Points on a hilly landscape, in no order, each with its height.
A climber steps from a point to the highest of its 2 nearest points, and stops where none of them is higher. Distance is the straight distance between rows; heights are no part of it.
dipef: [136 146 141 102 123 112 140 157 167 160 146 139 162 179  92 135 160 122
  69 187 119 140 117 185 112 185 127 153]  (h 320)
vemi: [119 137 146 139  95 199 159  70 196 139 100 146 153 136  92 182 104 160
 123 110 113 133 124 116  81 137 111 119]  (h 288)
dok: [113 100 174 103 107 103 107 176 105  96 143  99 108 114 135  98  91 147
 153 110 178 101 169  75 125  95  88 146]  (h 376)
soni: [114 161 144 113  92 114 124 170 112 176 111 120 126 187 115 162 155 122
 134 205 158 130 149 129  99 153  95 144]  (h 68)
bufit: [128 149 102 162  86 128 123 121 117 170 150 124 120 134 165 128 169 112
 131 147 115 146 186 158 147 138 109 108]  (h 424)
kip: [119 125 127 138 143 113 149 159 153  97 192 150 147 125  83 101 129 118
 145  75 142 118 125 100 150 149  92 155]  (h 260)
pid: [115 112 101 155 105  89 147 141  97 141 168 127 118 102 108 112 160 144
 163  92 134 125 145 159 149  98 144  80]  (h 134)
zug: [121  83 123 173 141 115 144 147  97 111 147  94  98  79 171 130 140 112
 167  70 115 127 146 115 200  92 163 120]  (h 171)
Kolu: [113 139 152 165 164  54 138 168 133 115 197 118 159  99 121  86 123 120
  96  56 124 137 114  87 160 131 113 166]  (h 242)
faro: [128  99 106 147  67 186 133 150 142 131 154 134  94  90 137 166 200 114
 168 112 176 143 176 141 174 125 129  95]  (h 209)
Nabus: [166 101 102 124  91 174 118 144 168 148 129 143 125 114 141 129 133 166
 112 161 134 109 149 149 142 185 112 141]  (h 668)
zimo: [128 131 181 143 137 113 111 149  71  96 163  67 138  81 188  91  95 123
 120 105 111 113 161  89 154 119 100 145]  (h 450)
buk: [125 119 144 126 135 139 123 109 146  68 101 144 150 152 128 121  98 112
  99  90 110 132 131  85 116 157  76 160]  (h 341)
fatoz: [120 111 116 116 120  95 146  95 135 112 121 152 115 127 165 162 106 152
  94  96  82 143 133 135  96 125 154 124]  (h 462)
biv: [101 139 132 103 189 103 122 186 107  97 175 137 125 126 137  75 147  99
 117  74 152 173  63 110 169 107 146 107]  (h 204)
veva: [ 90  95 104  97 166  71 138 131  83 128 156 123 114 155 145 131 154 136
 121 118  67 142 124 152 131  93 162 127]  (h 455)
lefu: [ 85 141 144 116 174  80 131 183 109 144 206 108 155 144 146  63 142 109
  89  86 138 154 112 113 160  99 132 147]  (h 223)
zimas: [ 95 128 124 169 150 119 110 106 123 114 143 119 131 156 103 119  91 112
 163 117 161 105 135  82 117  71  92 145]  (h 507)
Zal: [136 158 122  64 189 127  93 117  77 108 107 156 138 147 152  82 142 126
 100 139  88 153  72 143 113 127 129 126]  (h 184)
rutim: [131 120 205 106 149 106  95 196  81  97 154  65 123  69 162  54  93 138
 157  97 154 117 151  52 163  92  93 155]  (h 412)
Sofe: [107 153 165 162 123 111 168 140 197 137 188 132 180 120  82 106 118 142
 101  73 126 147 129 101 122 165  97 141]  (h 281)
zike: [112 117 132 113  91  93 129 182 109 178 149  88 134 143 131  93 106 167
  85 139 122 100 152 149 110 126 114 144]  (h 423)
bag: [121 107 116 125 174 127 148 162 102  98 187 120 115  82 137  98 144 108
 163  71 127 141 101 130 189  98 157 109]  (h 187)
sol: [142 170 129  91 131  97 130 147  98 157  86 142 121 136 100 167 186 129
 145 226 130 144  97 188 117 175 172  92]  (h 102)
ravil: [143 118  94 127 122 158 137 106 176 149 118 138 115 137 136 126 146 131
 103 154  97 131 108 190 151 170 159 120]  (h 579)
kebu: [144 123 117 139  86 147 117  72 129 159   9 122  96 139 100 161 136 152
 180 177 116 105 135 137 103 133 135 110]  (h 536)
kifol: [ 85 117 125  89 180 111 113 123  60 122 145 119 136 189 143 125 140 104
 135 146  84 122 118 108 117  78 125 156]  (h 401)
Saluv: [144 148 114 118 125 167 133  89 141 115  48 121 154 165  76 160 120 128
 113 175  87  96 101 168 105 176 115 157]  (h 410)
robid: [ 91 142 166 183 127 128 138 118 139  90 143 102 123 108 127 141 107 111
 178  77 169 138 149  67 133  90 110 118]  (h 454)
Bek: [130 128 127 166  70 171 124  95 140 174  91 101 126 149 136 129 138 121
 144 161  98 116 183 151 133 157  97 111]  (h 495)
deg: [134 138 195 157 127 115 141 162 133  83 182  77 148  69 156 125  77 114
  97  85 135  99 161  65 134 143 103 165]  (h 490)
Vavu: [135 121 158 170 104 176 140 141 206 119 147 120 123  63 179 165 145 156
 137  80 158 162 131  71 175 149 130 122]  (h 248)
Bame: [123 124 153 169  91 183 150  84 208 145 118 142 139  80 138 172 113 170
 143  90 131 145 143  93 126 119 123 111]  (h 265)
feni: [150 114 130 139  80 166 125 149 152 112 161 114 116  88 143 142 104 158
 121 118 153  98 169 120 138 141 100 140]  (h 587)
gused: [139  90  85 119  96 151 121 149  89 151 115 133  85 131 120 158 225  90
 163 178 144 125 155 188 155 126 166  93]  (h 152)
Tivoz: [130 137 115  79 153  83 119 190 112 118 128 156 109 159  93 167 188 134
 121 198 156 155  50 174 132 142 186 111]  (h 84)
Tosug: [151 144  97  91 157 166 105 107 145 131  91 154 111 154 109 139 116 123
 124 189 162 119  59 130  98 132 158 131]  (h 251)
voge: [154 155 110 160 148 143 104  72 141 122 108 138 111  69 199  83 110 102
 167 104 130 165 114  96 164 118 138 111]  (h 743)
fuz: [154 127  70 147 129 154 122  71 165 159 112 180 105  90 167 133 110 158
 130 129 138 137 116 138 127 121 169 114]  (h 586)
zonav: [101  90 104 118 127  61 148 114 136 176 132 138 112 169 153 153 131 153
  91 124  74 149 120 142 123 122 180 131]  (h 525)
lipo: [147 175 135  67 172 101 119 128  72 122 107 141 182 172  97  94 147 128
  70 160  54 148  82 197  89 149 123 126]  (h 163)
natu: [114 114  98 151 134 142 129 135 134 124 163 108 135 127 144  91 131 135
  79 112 112 112 108 162 156 140 142 126]  (h 501)
ronar: [123 119 122 109  90 133 140 148 122 155  95 114  94 142 131 202 205 116
 139 208 142 130 126 179 127 163 169 101]  (h 124)
res: [126 130 102 100 171 129 143  70 189 165  77 164 142 170 103 157 113 115
  76 164  93 124  73 131  93 141 163 187]  (h 347)
raz: [141 149 140 147 123 161 125 141 156 127 140 107 160 115 125  59  87 140
  91  93 129 121 112 123 149 168 106 119]  (h 510)
vige: [142 129 193 143 141 110 127 124  96  91 138  96 100  68 152 103 105 107
 207  79 146 131 161  81 143  98 135  92]  (h 413)
gafiv: [163 146 120  85 148 170 126 151 165 173 121 151 130 148  95 163 145 130
 123 221 174 109  79 146 106 175 163 144]  (h 271)
pag: [143 153 104 177 114 158 127 141  94 122 200 118 127  72 131 105 137  97
 165 117 167 118 179 131 173 105 119 111]  (h 305)
tanis: [119 153 103 134 101 111 125 153 130 163 168 114 137 166 125 131 175 119
 104 202 121 135 150 205 142 160 127 124]  (h 363)
Fida: [134 117 164 164 106 146 151 141 176 134 185 101 147  77 132 134  80 156
  94  81 159  96 153  91 134 131 124 156]  (h 531)
zela: [135 132 114  83 168 109 127  65 110 136  52 158 149 164 132 131  91 128
  75 154  58 117  92 139  85 122 144 172]  (h 378)
zil: [115 145 182 178 148  67 123  76 108  77 105 110 137  99 145 130  66 129
 134  57  92 156 137  58 107  93 110 132]  (h 289)
zifep: [156 136  84 122 155 152  96  83 117 124  97 155 105 119 184  96  98 128
 142 125 121 128 104 121 132 100 148 117]  (h 657)
vubor: [146 137 137 107 103 157 106 133 109 118 105 120 105 165 130 141 132 106
 164 189 162 108 160 130 102 133  91 126]  (h 51)
zilal: [116 137 102  82 192 100 101 164  86 138 149 142 145 172 125  81 166 120
  99 170 126 154  59 148 134 106 139 137]  (h 203)
rus: [122 156 192 152 171  97 123 134 103  47 142 110 151  98 131 109  91 102
 110  52 142 143 107  64 112 110  96 136]  (h 269)
Lofaf: [101  77 174 158 155  81  98  95 123  60 101  96 120 114 136 141  57 140
 150  91 121 112 161  55 119  77  93 151]  (h 310)
bafod: [148 143 113 141  95 179 131  83 142 183  60 109 130 149  89 150 135 126
 148 202 102  95 143 176 110 161 133 119]  (h 466)
rez: [149 155 126  82 137 145 125 144 176 147 144 183 148 163 104 141 132 116
  98 171 163 142 112 130  81 164 106 153]  (h 293)
litev: [134 113 141 202 100 180 133 103 111  94 160  85 113  54 142 153 120  89
 179 100 148 101 201 116 178  95 123 119]  (h 342)
mifo: [153 102 150 148 109 146 133  91  90  93 139 110 102  47 135 118 118  99
 191  91 133  97 190 120 132 110 144  78]  (h 379)
sonor: [124 109 119 102 152 146 145  84 209 138 119 184 134 149 109 143 127 134
 108 107 124 138  82 113 102 142 153 142]  (h 323)
rep: [143 121 128  86 142  88 125  98 108 106  74 167 137 146 142 136  77 154
  73 103  75 138 126 120  80 126 114 145]  (h 416)
bisug: [122 137 116 121 133 146 112 144 141 132 126 146 111 160 164 125 116 120
 127 125 198 162  96  88 123 104 125 114]  (h 3)
kupe: [125 104 145 113 105 102 134 178 143 134 178 116 156 113 127 108  87 165
  54  89 136  96 152 125 119 146 115 158]  (h 480)
sokis: [126 117 127  83 120 153 115 165  83 133 124 106  84 157 139 114 156 103
 173 165 168 122 130 128 131  97 136 101]  (h 33)
vizep: [108  80  94 167 100 102 154 173 113 151 182 108 112  82 141 138 170 119
 159  78 139 133 184 141 200  80 163 108]  (h 153)
kazon: [150 115  83 146  95 109 130 114  86 158 124 149 115 111  96 144 153 166
 134 139 128 106 147 195 104 109 152  88]  (h 109)
bavat: [168 137 110 129  99 124 128 121 114 118 123 168 133 100 100 110 140 158
 163 112 122 131 141 166 111 162 106  98]  (h 101)
Mir: [136 125 165 141 104 165 149 103 186  92 116 145 180 120  99 158  83 151
  89  72 107 130 141 105  93 152  77 148]  (h 316)
vune: [118 124 166 124 144 138 167 101 213 133 158 152 148 115 112 124 111 129
 129  60 128 147 109  94 113 161 139 119]  (h 301)
mot: [163 124 110 137 138 150 115 113 127 136  94 136 147 124 140  81  61 158
  85 122 117  99 123 128 113 139 109 150]  (h 568)
kituv: [133 143 101  95 173 117 105 142  91 161  96 117 127 162 122 125 140 133
  93 205 129 106  68 148 110 118 167 146]  (h 227)
gup: [148 149 118 100 115 128 135  93 122 163   9 133 107 123  76 162 128 153
 163 194 133 114  81 153  81 142 181 100]  (h 620)
gamag: [101 133 142 111 183 129 113  94 110 125 127 127 142 188 118  86  98  80
 139 129 122 109 109  94  93  93 111 145]  (h 452)
Kemem: [116 147 123 166 134 145 136  49 159 122 105 128 124 110 166 118 116  98
 129  80  89 150 122 121 146 138 130 124]  (h 656)
Silat: [102 135  96 118 121 111 126 198 148 117 163 147 129 174 108 170 184 128
  89 167 177 150  94 168 140 132 147 139]  (h 67)
gud: [111  83 169 132 114 100 117 132 133 112  89 106 124 147 115 111  63 155
 143  98 118  98 160  78 104 104  83 136]  (h 337)
sirob: [124  99 123 163  80 191 148 164 180 136 178 112 115  56 158 172 162 145
 137  96 173 137 168 117 202 116 150 117]  (h 231)
Meto: [146 129 127 111 127 157 107 101 119  73  61 142 144 170 101 142  90 120
 117 155 110  96 124 130  88 145  81 159]  (h 373)
geren: [118 129  95 109 133 144 126 196 122 153 161 126  94 151 165 128 146  90
 167 139 202 161 128 110 174  82 141 120]  (h 16)
leri: [ 90 151 121 180 141 129 125  54 151 131  99 120 134 157 143 129  84 109
 148 106 104 141 135  84 121  85 109 127]  (h 578)
kot: [157  86  92 138  66 159 103 151 101 132 126 138  89  94 120 123 187 118
 171 144 153 101 185 158 163 134 120 109]  (h 183)
noru: [138 148 110 105 120 112 140  93  93 105 103 163 130 156  84 143 149 126
 167 134  91 139 132 175  83 146 113  95]  (h 119)
Sek: [ 93 123 103 100 164  95 144 125  80 140 135 123 107 180 112 158 180 105
 139 169  99 135  99 182 125  97 187 110]  (h 389)
Sope: [147 176 139 113  95  87 137 173 130 163  70 139 143 155  74 172 161 159
 136 212 152 150 103 165 104 176 122 123]  (h 86)
kove: [127 142 129  95 140  86 128 125  73 137 129 140 154 175 104 119 144 138
 110 156  67 133 131 169 100 149 105 136]  (h 142)

For each start below, name the point where the climber stops.
kazon => zonav
Kolu => zonav
bavat => Bek
Sope => gup
Tivoz => gup
Tosug => Bek
Lofaf => Nabus
Vavu => gup
